Points on a hilly landscape, in no order, each with its height.
A ball rolls from a point to whichever of its 2 nearest points has the largest drop for the distance, and stops where none of them is lower. Distance is the straight distance between rows; heights are no part of it.
j175 height 1.70: [  9 -12  30  54  47 -58   3  42 -11  36 -12   0  29  13  -3  19  29 -20
  18  17  -2 -28  41 -42 -20 -21 -17   7 -18 -28  -9 -43  48  36  18  -2]
j800 height 4.64: [-36  -5 -14  21  15 -23 -26  40  37  52 -13  -2  14  -2  -3 -10   4   0
  41  -1 -49  -8  64 -15   9 -27  66  -9  15  20 -48  17  28  17  22   2]
j485 height 1.08: [ 28   2 -26  25  34 -27  55  17 -30  26 -21   9  12   8  14  -1  31  62
   4 -25  49 -57 -28 -62 -22  19 -61  21  12 -42  44 -48 -22 -55  11  26]
j908 height 3.33: [-28  57  21  -6  21 -40  27 -14 -15  80 -62   4  19  12 -42 -58 -15 -13
  24 -15  65   1  59 -10 -41   6 -14   7  -9  15  -9 -64 -29   6  41  50]
j261 height 3.34: [  7  32  12  22  79  33  37  -4  16 -10  -1  13 -20 -56  28 -37 -14 -36
  14 -12  -9  -2 -28 -23  46  27  34  -2  -3 -54   4  27 -24 -83 -24  22]
j872 height 5.30: [-12  10 -18  20   4  30 -18  25  32  24  23   9 -37  22  10 -23 -22  26
 -34  21   9 -23 -55  20 -16  10 -14   6   4   5  12  17  56  32  -1  27]
j95 height 5.04: [-16  13 -36   6  -7  20 -55  21  34  51  27 -17  14  48   8  32   1  92
  31  25   4 -46  14  43  -1  31  13 -11  24   0 -20 -84  -7  16  27 -20]
j646 height 5.96: [ 13 -14  20   5  -4 -51   1  25 -30 -71  37 -41   1   2  18  56  64 -58
   2  17 -14  10  22 -21  56 -27   1  23 -33 -11 -30 -21   6 -41  -4 -54]
j990 height 5.25: [-20  -2 -22  22   6 -87 -17   0  -8  -1  80 -50  -5   6 -17 -34  35  35
 -16   9 -29  74 -11  37  -3   7  74  -9  15  -4  -3 -27  18  -9   0  18]
j839 height 5.67: [ 11  21 -30 -22  39  25  35 -19 -14  13  11  -5   3  26  26  -7  -9  36
   7 -17 -25  10 -58  -2  10  46  -8  -9  -2 -19   1 -20 -75 -71 -23  18]
j690 height 6.28: [ 15  -2  15  30  46 -51 -42 -20  -3  20 -17  22  -2  -7  20 -10 -35  42
 -27 -44 -15  -8   4  36 -44  50  19  14 -16 -25 -35 -17  -8  50 -17   0]
j999 height 3.84: [-26  38  12 -31  15  50   2   6  31 -17   5   0 -29 -74  18 -68  11  -2
  20 -15 -22 -15   5  11  62   4  12  11  15 -28  23  56 -33 -49 -17  -3]
j279 height 5.49: [ 27  13 -37  19   5  19  53 -33 -15  -5 -28   0 -14  14  65 -18  18  42
  22 -44 -20 -22 -18  53  15  28 -43 -21 -14 -21  26  -8 -55 -25 -46  -2]
j310 height 4.04: [-30  21  26  -2  62 -35  18 -12  23  53  -7  37 -11   5 -28 -31 -27 -28
  16 -46  -2  65 -79 -23  -8  13  11  15 -21 -22  10  36 -28 -11  14  84]
j51 height 1.93: [-16  43 -46 -31 -30  11  -3  -1   0  13  16 -34   4  -6   4   7 -24 -54
  -5  64  31  25  35 -15  15 -26  15  26  18  24   2  -8  -8 -30  17  34]
j769 height 5.59: [-19  -7 -32 -17 -22  16  26  20   6  33   7  16  12  16 -17 -20  30  26
  22  15   8   0 -44  21  -8   0  -9  -5  28  26  34  41  31  -2   9  60]
j276 height 2.51: [ -8  12  -1 -25 -15 -13  -1   9 -13   1  -8 -22 -19  55 -41 -39 -19 -12
   4  -3  13  56 -12   3 -91 -51  14  -7 -31  -4 -15 -40   9  84  73  44]
j708 height 4.84: [-39  -3   7   2   0  29  -3 -19  34  22  19  34  20  23  -3  27 -84  19
  19  39 -13   1 -30 -20  25  34  24 -20   7 -15  23  -1 -12  -4 -16   7]
j871 height 6.13: [ -5  -9 -37 -21 -66 -21 -18  -9 -33 -32  18 -55   3  19 -19  -5  31 -11
 -32  12  43  29  26  25 -54 -51  -7  23  24  26  11 -39  27  35  67  14]
j955 height 3.30: [ 41 -16   5  23   0  52  27  37 -25 -39   0  -6 -27 -13  50  42 -16  15
 -64  26  74 -51 -31 -64 -41 -30 -85  32  -9 -23  12   1  36   8  -5   4]
j942 height 4.28: [ 22  11   4  23  39  28  15  -5   8  60 -62  62   2 -41  30 -14 -37  -6
  26 -37  -4 -48  15  27  26  36 -21 -27   4  14 -21  49 -31 -14 -51  20]
j177 height 5.53: [ 26 -23 -22 -62 -77  32 -10 -13  -2 -76 -16 -28  43   2  23  63 -20 -24
 -17  17 -35  -6   3   5  10 -37   0  38   5  11  -4  27 -15 -10  -1 -59]
j125 height 4.85: [  0 -14 -12  32 -15  14 -32  27  16  38 -32   8  47  26 -18 -13  -4  59
  18  -5 -61 -56  51  11 -13 -11  39 -23  23 -10   1  10  26  64  23 -16]
j660 height 1.95: [ 17   6 -10  18  18  22  22 -47 -25  47 -69  22  51 -16 -16 -48   8  27
  21 -27  13 -30  34 -17 -35  22 -25 -17  20 -15   7 -47 -71 -19  50  -1]
j912 height 2.63: [-21  13   2  14  70  32   9  -6  19  54 -18  23 -67 -46 -11  -4 -18 -43
  50 -24  32  44  -9  13  41  29   0 -13  -5  55 -41  10 -32 -53 -24  47]
j906 height 3.82: [-20  13  66 -25  12  10  -4  29  27  27 -39  38 -27  -1 -44 -21  23 -35
  30  14  14 -30  13 -10   0 -23 -29  18 -27  15 -15  -6   1  17  39  -2]
j919 height 1.76: [ 15  12  51  34  10  -8  -8 -10 -24  -8   5  -6 -31  -3  -5 -51  -8  15
 -28   7  36 -13  38  25 -26 -18 -20  -1 -15 -30  11 -32  35  73  21 -15]
j18 height 4.29: [-22  22  21 -25  -6  43  13   2  37  18  -4 -12 -47 -36   2 -59  26   8
  40   5 -13  -2  35  29  61 -22 -14 -31  24   6   9  16   4  -9  18 -22]
j891 height 5.52: [ 32   9 -40 -14 -22  57  -5 -20   9 -16  -5 -19  -4   4  39  20 -93 -17
 -13  -6 -61 -10   7  40  14  -3   0  30  -7  11 -19  60   6  36 -24   2]
j304 height 2.98: [ -7 -37  55 -35  44 -22 -35   8  18   9   8  37  38  20 -46  22  -5 -25
  20 -15 -41  54 -46 -46 -26 -29  51 -28 -28  -2 -13 -20 -17 -10  43  -1]
j38 height 6.46: [  9   4  28 -18  -9 -93 -35 -12 -13 -20  20 -19  23 -12   6 -15  15  54
 -45 -33 -11 -17  12  72 -33  27  37  37   0 -27 -14  26   1  27 -45 -14]
j147 height 3.61: [-48  -6  35 -21 -12 -33 -17  24  28  12  20  35  12  15 -73 -32  36  40
  22   4  -8  29   7  20  21 -34  62 -32  22  11  29   0  47  25  27  18]
j832 height 2.82: [ 45   5 -49  -8 -48  48 -32 -42 -28 -17 -40 -18 -28 -11  16 -41  -5  13
 -57 -20  31 -33 -18  22 -59 -26 -45  15  20  13   9  19 -12  61  24 -10]
j972 height 5.07: [-32   1  11  23  25  13 -17   7  40  12  56  16 -20  19  -4  -9 -46  18
 -10  -1  10  -7 -61   0   6  59  25 -12   0 -35  15  22  28 -14 -33  41]
j32 height 1.12: [ 24 -26  25  59   5 -48  28  -1 -38  35 -40   2 -18   9 -23 -48  39 -20
  18 -25  45   8  33 -14 -47 -13 -28 -11  -1 -11  -3 -53  27  50  45  -2]
j246 height 3.58: [ 15  34  16  46  35 -41  20   9 -26   9 -15  35   5  -3  20  77  17 -26
  14  13  39 -36  41  20  29  31 -49  27 -13   9  -6 -12  14 -20 -66  15]
j591 height 4.68: [-14  46  33 -46  10  25  53 -41  39  32 -11 -23 -59 -19   0 -54   9  18
  81 -19 -10   4  68  61  79 -10 -22 -30  -2  22  -1 -18 -43   9  -8 -14]
j144 height 5.64: [ -6  48 -37   9   8  25 -31  12  19  21  -3  -3  -9 -16  62  28 -74   2
   2 -17 -35 -43  22  24  25  33  26  43   7   7 -59  39   8  25 -52  -4]
j885 height 6.38: [  -6  -15    0  -12   23   -1  -30   28   28  -36   57  -32  -28  -26
  -16    7   59  -31   21   10  -39   28   -5  -55   42    4   54   -6
   10  -28  -29    0   -3 -104    7  -39]
j202 height 4.00: [ 23 -54 -26  56 -39 -29   3  31  -2  12  21  12  12  13 -15  47  43 -18
   5   9 -13  -6  26  39  17  -1 -28 -17   2  78  12  27  65  39 -51   7]
j315 height 1.29: [ 11  -4  97  18  29 -40 -24 -16 -31 -30  -9  27 -19 -36 -58  -5 -24 -50
 -47  15  58  30   5 -14 -11  -4 -38   2 -54   8  -8   6  19  30  -5  -5]
j37 height 1.96: [  8 -29 -11  20  15  21  27 -17  -1  10 -18  21  24 -16   4 -24 -38 -74
  -3  15 -54  56  13 -13   2 -22  39 -56 -11   3  35  31 -14  42  -4   9]
j119 height 3.83: [-14  -1   6  47  32  -5  17  -9  -8  31  20  21  35  14 -20 -27 -64   2
 -48  29  20  44 -40 -51 -46  20  28   5   7 -33  35 -13   5 -10  37  56]
j428 height 2.57: [-26   2  47 -29 -28  -2 -20   7  21 -27  19   3  24  18 -42   0 -27  58
  -1  29  22 -32  14   7  12 -32  26  -5 -14 -48  35 -43  29  36  25 -43]
j290 height 5.14: [ 12  21   0  -5  -4 -16  62 -34   0  17 -31 -10 -43  10   9 -67  48  -2
  47 -48   6  24  19  52  31  22 -29 -23 -10  16  -7 -15 -43 -11 -40  24]
j717 height 2.50: [ 16   5 -15  26 -18  55  36 -12  -8 -43  23  -5  21 -17  37  58 -31 -46
 -11  56  36 -13  -6 -66  31   4 -35  -5  12  -8  41 -25 -39 -58 -47 -39]
j984 height 4.05: [  9 -41  40  53   5 -31 -23   3 -20  -9  14  28  11  12 -32  78  15  -3
   6  24  24  -7  50   4  11  13 -26 -32  -3  41  -6 -59  23  43 -18 -46]
j699 height 4.16: [-40  24  52 -57 -16 -10   3  23  38  -3   3 -15 -35   5 -51 -24   4  46
  35  -9  -9  -2  68  62  45 -56  47  -8   0  14   0 -17  34  59  42 -12]
j280 height 5.78: [ 29  -7 -10  -8  -3 -18 -10   1 -25 -65  -8 -67   2   5  59  17  34 -22
 -21  -1 -54  22  20 -24   6 -16  24  11 -32 -29 -32 -25 -25  -8  21 -81]
j371 height 4.43: [ -4 -34 -32  21  -1 -11   1  42 -14  11  30 -21   1  40 -13 -19  67  57
 -12  12  29 -28 -49 -32 -44 -10 -25  -2  26 -16   9 -28  47  30  51  18]
j776 height 2.06: [ -4  15 -20 -42 -25 -25  36 -28 -40 -21  24 -44   5  58  -4 -23  -9  17
 -24  -5  48  42 -54  19 -80 -14 -41  18 -25   7  11 -52 -17  41  49  66]
j498 height 3.99: [ -6 -15  39 -13   7  30 -31  28   6   1 -25  34 -15   1 -43  44 -14 -31
  12  24   8 -10  32  -4  12  -9 -25 -20 -16  37 -28 -37   4  36  35 -50]
j435 height 5.15: [ 15  -7  31 -17 -14  82  13 -38  21 -29 -12  25 -28 -19  15  22 -81 -34
 -15  34   9 -11 -18  33  46   7 -32 -25 -17   3  32  -1  -9  21 -29 -49]
j163 height 2.79: [-12  28 -17  -5   5   2  31  27  -8  28 -10   3  21  51  -7 -20 -36 -26
  -5  21 -28  20 -12 -12 -39 -65  20  -2 -22 -20  13   8  36  88  51  37]
j190 height 3.74: [ -2 -12  32  45  62   4   5 -22   8  53 -25  36  -8  -3 -43 -41 -79 -18
 -20 -28  25  54 -59 -32 -44  32  11   3  -4 -26  -9 -11 -14  -4  37  52]
j347 height 4.58: [-10 -11   6 -65 -30  45 -19  16  13 -56 -27 -10 -16 -40   2 -32  38 -53
 -35  15  -2   8 -16 -30  19 -59  11  23   7 -10  -4  50  -3 -48  36 -24]
j112 height 3.55: [ -6   5  74  49  69  13  -8  15  26  54  -2  29 -62   4 -38 -23 -48  -8
 -12  -6  53  28 -41 -33 -15   5 -13   7 -23 -17 -11 -37  17  -2  57  28]
j669 height 2.61: [  3 -42  -6 -38  20 -13 -34  11  10  -7  -6  16  26  -2 -13  10   0 -63
   7   2 -64  34 -30 -66 -17  -7  60  -6  -9  -1 -37  28 -26 -35  20 -16]
j727 height 3.24: [  5  35 -29   8   0  -9   8  30  -9 -13  -1  -6  14 -14  49  66  14 -29
   1  -3  14 -41  17  -4  12  26 -18  43 -10  -2  -2  45   5 -54 -65  -5]
j484 height 2.17: [ 36  -5 -26  45  46  -1 -15 -20 -43  75 -72  26  29 -13  15  -8 -34  64
 -17 -44  13 -51   7 -35 -54  40 -22   7  27 -27 -26 -55 -48 -30  28  11]
j767 height 4.65: [ -2  10 -38  31 -53  11  -5  17  38  -5  27 -14  21  -8  11   4  19  33
   6  29 -11 -75  25  -6  19   3  -3   5  45  14  37  62  54 -21 -38 -13]
j456 height 3.25: [-23 -17  22  75  27 -33 -33  36  40 -15  28   1 -32 -57  -2  10   1 -29
   1 -12 -41  -8  13 -65  30  -2  80 -25  -7 -34 -20  58  47  -3 -60 -19]
j629 height 2.55: [  4   1 -36 -16 -36  22  21 -27 -17 -29  28 -18  13 -13   8  30 -13 -66
  -4  28  12  32   4 -10  24  11  10  -6   2   7  10 -13 -34 -52 -29 -18]
j935 height 2.35: [-23  52  -6   3  30  15  34   4  -9  45   6  -9 -30  24 -10  11 -45 -46
  24  48  44  47  -7 -23  27   1  -8  34 -23  18  -3 -41  -4 -11  12  61]
j523 height 7.09: [-29  18  29  15 -18 -34 -17  -5  -3 -27  50 -24   9 -14   3  -2  13  41
 -12  42  46 -36   5  28   8  35   7  13   3 -41  39 -10  27 -13 -55 -15]
j78 height 6.30: [-14 -24 -32 -31 -70 -48 -19  24  -8  -5  11 -39  37  30  -6  29  43  18
  -5  -6   2 -18  36  26 -22 -43  11  44   5  25  -5  -8  61  38  28  13]
j444 height 4.42: [-18  13  29 -36   3 -41 -37  15  22   9 -23  -4  -7 -11  -3   1   2   9
  37 -39 -46   8  85  23  23 -41  71  12   2  30 -59   7  14  56  39 -28]
j983 height 1.57: [ 18  15  22   2  42   3  45 -18  -9  15 -48  12  17 -30   6 -49  23  23
  10  -6  33 -50  -6 -41   4   5 -56   2   0 -55  35 -51 -58 -52  49 -29]
j181 height 3.59: [-29  24  19 -27   2 -18 -12  18  -1  58 -37   8   6 -27 -36 -33  30 -32
  10   7  56 -40  46 -20 -22  -3 -16   9   8  18 -33 -18  -3 -10  53  11]
j737 height 4.15: [ 32 -48 -26  25 -27  -9  36  29 -32  -1   8  -7  21  50   9   8  44  14
 -11  -3  15  17 -32 -29 -92 -34 -40 -26  -9  18  10 -17  35  88  52  29]
j188 height 5.95: [-19 -11 -57  27 -35 -40 -18 -11 -25  -2  16 -37 -15 -28 -11 -48  40 -18
 -16  18  11  60  55  27 -40 -18  31   0  36  45  -6  -4  -3   1  25  14]
j822 height 4.83: [-10 -12   4  35   6 -44 -29  -3  15  22  -5  -2 -38 -44  16   0  31  10
  16 -38   1 -23  65  65  19  48   6  -1  22  39 -42  19  22  15 -48  11]
j110 height 2.68: [ -5   1 -32  39  38 -15 -47  39  51  19   3  15 -22 -28   0  -3  -7 -27
   7 -32 -63  14 -15 -64 -12 -12  83  10  -5 -16 -47  98  19  -5 -21  23]
j760 height 4.86: [  3 -21  69 -74 -19  36 -29  -3  -2 -67  -9   9   4 -27 -13  17  33 -29
 -33  22  33  -7 -39 -16  16 -16 -27  15  -5   8  -1  37 -21 -30   9 -24]
j316 height 0.37: [ 22  16 -48  47  -2 -26  17 -14 -21  36  13   2  12  -2  14   8 -10  52
 -15  11  64 -39  21  -4 -20  18 -29  18  18 -12  37 -41   0  -8 -21  48]
j65 height 1.53: [ 21  11 -52  14  -8   6  22 -22 -42  22  -2 -30 -15  47   6 -47  20  92
 -11 -29  55   4 -57  14 -86   8 -43  -7   2   8  10 -57 -11  43  31  53]
j221 height 4.66: [-29  12  25 -55  29   5  -1 -12  46  23   6  55  51  58   4  64 -68  34
  32  12 -24  19 -70 -17  19  45  18 -22  11  -5   4  11 -40 -30 -29  21]
j312 height 4.96: [  8  18 -59  20 -29  18 -25   7  -5  45   9  -4  37  51   5   8 -23  72
   9   8  -5 -31  22   4 -43   5  13 -13  18  -1   3 -35 -14  40  35  -5]
j168 height 0.45: [ -2  -7  54  -5  -7  23  -8 -48 -28 -35  10  37 -11 -27 -35 -19 -61 -50
 -67  45  53  69  -9 -20 -27  -7 -18  -3 -17 -14  36 -30  -5  16  16 -10]
j417 height 2.21: [  9  11  27  -8 -39  22   0 -33   1 -27 -12   0  -1  16  -3 -25  -6  69
  -2   5  13 -38  10  36  12 -30 -32 -21 -11 -34  51 -38   7  93  30 -59]
j248 height 3.31: [ -8 -22  55  27  69 -10 -26   1  33  17  25  18 -33  -2 -32  28 -34 -37
   3  -2  -5  48 -32 -58   4  20  30 -17 -46  -7 -26 -42  -3 -10  17 -24]
j886 height 7.36: [-57  22  20 -49 -46 -27 -13 -12  -1 -55  66 -28  -3 -12   1   9 -12  35
  -5  25  24  -5 -42  49  28  27  32  25  19 -18  31  37  19 -41 -66  -2]
j479 height 5.79: [-11  44 -47 -47  33  47  17 -15  11   7   2  10  22  23  28 -21 -34  27
  21 -24 -76   9 -40  21   9  41  42   5  -4  -8 -32  36 -78 -46  14  43]
j400 height 1.03: [ 44   3 -53  37  -4  14  27 -30 -45  23  15  -9 -28  31  31 -16  -1  65
 -24  -4  44  -3 -25  15 -37  11 -61  -3  -1  -3  46 -70 -25  -4 -23  43]
j559 height 5.24: [ 24 -36  21 -58 -53  16  -8  -8   4 -88 -13   1   3 -18 -16  62  24 -62
 -27  15 -28  32   1  14  41 -23 -12   4   2  49   3  52   6 -12 -37 -14]
j191 height 3.81: [ 11   4  49  62  39 -64  -8 -11 -16  22 -22  37  20 -11  -1  87   0   2
  14  -4  17 -25  57  -2  45  66 -11   4 -15   4 -19 -49  10   5 -39 -29]
j297 height 2.29: [ 33  39 -40  12  57  24  23 -14 -10  63 -51   4  20  13  39  12 -59  54
   6 -23  18 -31 -14 -54 -18  -4 -15  24   0 -47 -13 -63 -61 -43  35  17]
j735 height 5.35: [ 26 -22 -19  -2 -36  84 -20 -21   7 -36   0  -1 -31 -40  18  11 -55 -19
 -56 -11  -6 -39  -8  50   1  20 -14   5   4  14  23  54  14  22 -42 -23]
j447 height 5.66: [ 33 -27 -39 -29 -42  27   6  -2 -12 -48  -4 -29  55  37  47  36  25   7
  -1  21 -44 -15  31 -24   8 -36 -10  -9   9   6  14 -41 -43  -9  24 -85]
j426 height 6.16: [  5   4   0 -18  20 -36 -26  17  -2 -56  44 -35 -35 -45   8  63  41 -61
   5 -12 -23  38  17  -8  42  17  43  24 -14  12 -72 -20 -22 -60 -38 -49]
j345 height 6.56: [-25   9  10  16  15  26 -34   8  24   0  37 -31   0 -11 -12  -8  -6  25
   4  48   0 -16  -6 -34  21  27  51  -5  22 -52  -4 -37   1 -78  21 -58]
j775 height 4.37: [-27   9  54 -48  39 -27  -3  28  21  36   2  52  25  51 -51  80   1  15
  42   3   9  14 -57 -19  27  15 -16  -2 -30  24   3  31  -2 -18 -13  33]
j174 height 6.47: [  5 -35  32 -35 -29 -49 -41  24 -16 -12 -21 -11  12  12 -17  22  37  19
 -34 -21  11 -30   0  29 -36 -17 -17  25  -9  30 -23   8  53  41  16 -27]
j115 height 6.03: [-15  -7 -53 -52 -55  -7  13  12  16 -20   8 -34   0   8  -2 -34  78  25
  12  -7 -33 -13   7  49  22 -23   7  23  49  17  33  66  35 -20  14  18]
j557 height 3.06: [ -1  -7 -36 -44 -32  62  12  11  -1   7 -12  18  38  56 -12  22 -41 -27
   9  33 -28  21 -31 -36 -18 -47  -3 -10 -12  21  13   9   5  34  32  23]
j129 height 2.99: [-12  37 -20 -39 -12   2  26 -35 -17  50 -29 -26  -6  30  -9 -56  -6 -36
  31 -20  38  38   7   5 -42  -8 -17  11 -11  25 -34 -22 -51 -20  30  59]
j421 height 3.78: [ 21 -63  -4   3 -33 -23  29   2 -38 -33 -10  32  53  20   7  15  46 -19
 -37  -2   2   8 -18 -31 -73 -44 -57 -13   2  10  39  21   3  55   1 -11]
j944 height 6.07: [ 18  29 -19 -60  14  12   7 -14   9  22 -12  -8  34  58  16 -23   1  80
  41 -35 -78 -32 -31  51   6 -10   3  -4 -16 -17  -6   9 -37  33  32  -4]
j667 height 4.53: [ -9  -5 -10  25  12  -7   5   6  18  17 -50  25 -23 -66  33 -11  21 -15
  24 -36 -28 -31  79  30  43  42   2 -20   7  19 -21  49 -39   1 -52 -11]
j291 height 5.65: [-12 -27 -51  22 -26 -57 -25 -26 -20 -11  41 -23  38  -7  -1 -16  33  15
 -14  15 -62  82  44  21   8 -12 100 -30  42  28   2 -16  -5 -10   0  -8]
j918 height 3.54: [-26 -19   2   8 -24 -18 -17 -10 -17 -18  35   9  71  10 -14  21 -51 -13
 -50  40   6  24 -13 -78 -51  13  63   7  24 -42   5   8 -18 -16  -5   1]
j64 height 2.12: [ 18 -37  16  34 -27 -21  -5 -46 -39 -43   7 -20 -48 -34 -10 -21  56 -51
 -34 -14   7  76  29  53  17   4 -24 -29  14  44   7   6  14  28 -23 -29]
j437 height 6.89: [ 19 -32  25  76   0   9 -11  -2  -6 -42  52  -3 -12  -6  16  15  10  32
 -17   4  28 -14 -19   5  -8  42 -27 -25  13 -18  39 -23  40 -14 -68 -24]
j490 height 7.00: [ -9  15  13 -71 -21 -16  -3 -13  25 -60  40 -38  -8  12  17  -1  24  40
  -3  -8 -58  32 -32  66  50   5  46   4  18 -12   9  46   6 -49 -29  -9]
j430 height 3.08: [ 15 -15 -36  -5 -23  23 -24  -5 -34 -22   0  -2  22 -20   8   2 -12  14
 -69  12  62 -36 -31 -33 -72 -25 -28  32  17  -4  13  11   9  35  18   3]
j548 height 2.91: [ 26 -15 -20   4 -12   7  23  -1 -15 -50  -7   3  25 -37  53  83 -20 -30
  -5   8   3 -65  26 -33  19  40 -21  17   8 -18  13   7 -20 -51 -76 -48]
j655 height 4.78: [ -9 -15 -23  14   2 -63  -3  36 -10  22  57 -54 -19  45  10 -15  90  40
  13  -1 -11  22 -40  13 -15  -2   3  11 -11 -12  -3 -18  49 -14  28  32]
j88 height 2.85: [-53  -3 103 -15   8 -61 -39  12  20 -22  41  41  30   9 -81   3  -7  51
 -14  33  28  15   6  10   4 -15  43  -7 -16 -25  12  -2  48  22  10  -2]
j497 height 2.54: [ 55  18 -34 -30 -19  57  10 -32 -25   9 -72  -8 -30  25  59 -20 -24  30
  -3 -48  10 -45 -26  15 -39 -19 -72  28 -34   9 -32  -8 -38  34   7   0]
j13 height 2.04: [ 14  37  26  52  51 -53  23  52   3   7  14  -8   6   4  35  13  10 -29
   7  18  -9 -29  25 -68  17 -15  19  26 -38 -61 -16  15  62  24  -8 -23]
j862 height 2.90: [-10  -8   7  15 -11  19  19   9   0 -46  58 -27  23  42  20  83 -49 -21
  -6  52   9 -20 -39 -97   3  -4 -23   4   6 -33  15  -7  15 -44 -43 -27]
j449 height 1.99: [  1   7  10  28  21 -10  16 -20 -11  19 -13   1 -66 -47 -34  10  37 -51
  42 -46  53  35  19  32  44  44 -35 -13 -16  62 -34  15  -1 -36 -50  37]
j528 height 2.38: [ 43  36 -48 -22  15  59  11   5 -31  17 -46   9   1  11  49  -4 -50  39
   0 -17  44 -64 -33 -38 -46 -38 -63  27 -15 -33  -4 -34 -51   4  27  16]
j205 height 1.25: [  1 -35  41   3   1  34   3 -21   7 -14   3  29   5   0 -18 -26 -52 -35
 -25  29 -13  71 -26 -10  -7 -30   0 -51 -11   2  33 -20  18  55  28 -13]
j427 height 2.64: [  7  26  -1 -29  28  19  24   5 -17  14 -12 -24 -20  27   7  -8 -10 -26
   8   6  41  34 -48 -55 -24  -7 -43  37 -15  -1 -29 -44 -32 -35  72  43]
j933 height 5.17: [  3  19  25  64  24  -8 -21  22  21  -9  31 -21 -62 -59  16   0  14   5
   1  -8  -9 -24  49  43  66  38  24 -15  -1  -6 -23  -3  43   9 -43 -50]
j726 height 4.02: [ -3 -14  28  38  45 -11  11 -21  -9  57 -75  51  -6 -15 -15  32 -22 -13
  42 -23  35  -1  39  31  25  43  -9 -27  -6  39 -25 -40 -24  -1 -46  -1]
j503 height 3.37: [ 16 -51 -28 -32 -54  27  25  15 -14 -37 -34  19  67  16 -11 -13   3  -8
 -23   9 -21 -11 -10 -35 -46 -58   3 -19  24   1  48  25   9  31  45  -7]
j414 height 2.11: [-33 -11  75  20   7 -47 -30 -10  -6   7  16  51  22 -23 -66  10 -14   7
 -41  25  67   0  36  15 -10  31   6   3  10  10   2 -14  25  15  -6   5]
j934 height 5.94: [ -9  18 -75 -48 -24  55   0   7  21   1  20 -27  -1  52  17 -32  -2  47
  14  -3 -74  -2 -55  27  15  -6  31 -13   3  -8 -10  33 -15  -8  30   9]
j477 height 2.94: [ 19  -1  -3  30  54  76  37  -5  17   1 -28  12 -41 -23  33 -68  -8 -27
  15   1 -47  31 -28 -11  41 -14   4 -33 -31 -41   6  11 -17 -18  24  -9]
j282 height 4.69: [ -2 -40 -45  33 -57  -9  -1  16  20  21  10   2  31 -17 -20  21  25 -16
  18  21 -29  -8  47  14  20  20  17 -47  41  51  21  44  45 -19 -42  -6]
j560 height 4.03: [-30  -2  24 -45  23 -26  -8  22  10   5  14  32  -9  17  -7  67  35  -3
  23 -31  12 -14 -45   8  16  36 -33  26 -20  27 -33  30 -18 -71 -33  26]
j262 height 6.67: [ 10 -46  52   8  -9 -33 -17  39  -3 -41  27   9  17  -3 -10  47  54   8
 -26 -11  33 -30 -31 -18 -28  23 -37   5 -20  -9  12  18  44 -13 -33 -35]
j593 height 0.48: [ -3  -9  29   4  -3 -13 -17 -52 -15 -33   0  -1 -57 -75 -36 -32  37 -37
   3 -40  22  55  21  47  31  38  -5 -34  20  45  -2  13 -40 -11 -41  -9]
j609 height 3.15: [ 18 -52  12  30 -38   6  22 -17 -29 -22  -6  12 -19  -5 -26  21  29 -65
   5  18  -5  36  36  44  31 -32 -56 -24  -6  64  22   2  38  46 -15 -20]
j938 height 2.56: [ 17  10 -39   7  12  44  61 -17  -2  16 -34   8 -34   7  29 -40 -20 -59
  42   5 -47  45   4  15  42 -17  -4 -44 -22  12   8  13 -26  10   0  26]
j613 height 3.22: [-18 -16   1  -1  16 -19   2  12 -12 -21  62  -2  63  41  14  88 -41 -17
  -7  26 -12  27 -50 -79 -32  19  21   9   6 -16  -3   0  -7 -59 -32   1]
j196 height 4.99: [-14  26  14 -50  -8  57  19 -14  20  16  -5  26  28  24   6  31 -75   7
  43  36 -16 -25 -13  31  58  -1 -24  -6 -29  11  39 -15 -27  23   0   4]
j803 height 6.18: [ 16  30 -27  -7  16  -7 -22 -38 -23   9 -15 -34   2  27  31 -54 -15  53
 -14 -51 -67 -15   0  37 -44  15  22  13 -10 -24 -43  -1 -44  31  17   2]
j117 height 3.79: [ 28  -2 -26  -2 -75  27  16 -13  -9 -11 -34 -31 -11 -14   3   8  29 -46
  14   3  15 -32  55  31  14 -54 -53  25   5  45  16   5  22  48  28 -33]
j58 height 6.51: [-23  -1 -21 -80 -54 -22  33 -16  11 -70  -8 -21   4  -6  -9 -49  83  32
 -15 -46 -67  18   2  62  47 -25  27   8  49   9  13  65  -2 -46  -2  -4]
j853 height 2.15: [  5 -13 -41   0  28   7   3  20   3  10 -24  20   1 -27   9 -40  23 -59
   1 -31 -62  32 -16 -52  -2  -4  39  -5 -12  -2 -53  83 -34 -49   4   8]
j763 height 3.93: [ -5   1 -13  76  10  22   2  40  48  16  17  26 -20 -18  15 -12  -2  -6
  14   3 -38 -34   6 -29  16  23  36 -33  32 -17  15  82  63 -16 -64   2]
j684 height 6.74: [-12  -1  13 -35 -28 -49 -45  -4  10 -58  34 -29 -14 -41  10  -9  23  31
 -43 -49 -47   9  16  58   7  -5  60  27  15 -10 -16  58  21 -13 -43 -20]
j615 height 3.60: [ -1   8 -30 -32 -24  25 -35  30  35 -17  10  -9  12   1  25  53   4  25
  22 -15  -7 -58 -26  20   3  46  -9  29  16  13 -12  34 -35 -58 -45 -12]
j677 height 4.20: [  3   4 -26 -36 -59  28  15   3  -4 -34 -26 -48 -20 -23  -5 -47  67 -60
 -27  28  19   1  18   3  21 -77 -37  28  19  16  31  27  22   4  38  -6]

Call two points neighbours if one is among the 2 nearest of the other. Go from one point of each pair to the other, from neighbour to neighbour, staying as low as possible. Name the highest point that can't be avoided.
j51 / j168 -> j119
j593 / j853 -> j726
j168 / j853 -> j456
j51 / j717 -> j629
j32 / j168 -> j88

For each start below, name every point that the ball comes to, in order.
j58 -> j115 j769 j872 j972 j708 j221 j775 j560 j615 j727 j548 j717
j196 -> j708 j221 j775 j560 j615 j727 j548 j717
j885 -> j426 j646 j280 j447 j177 j559 j760 j347 j677 j117 j609 j64 j593
j690 -> j803 j944 j934 j479 j839 j279 j290 j591 j18 j999 j261 j477 j938 j37 j205 j168
j312 -> j125 j800 j444 j699 j147 j88 j414 j315 j168
j437 -> j262 j174 j78 j871 j188 j291 j990 j655 j371 j737 j421 j503 j557 j163 j276 j776 j65 j400 j316
j430 -> j832 j497 j528 j297 j484 j660 j983 j485 j316
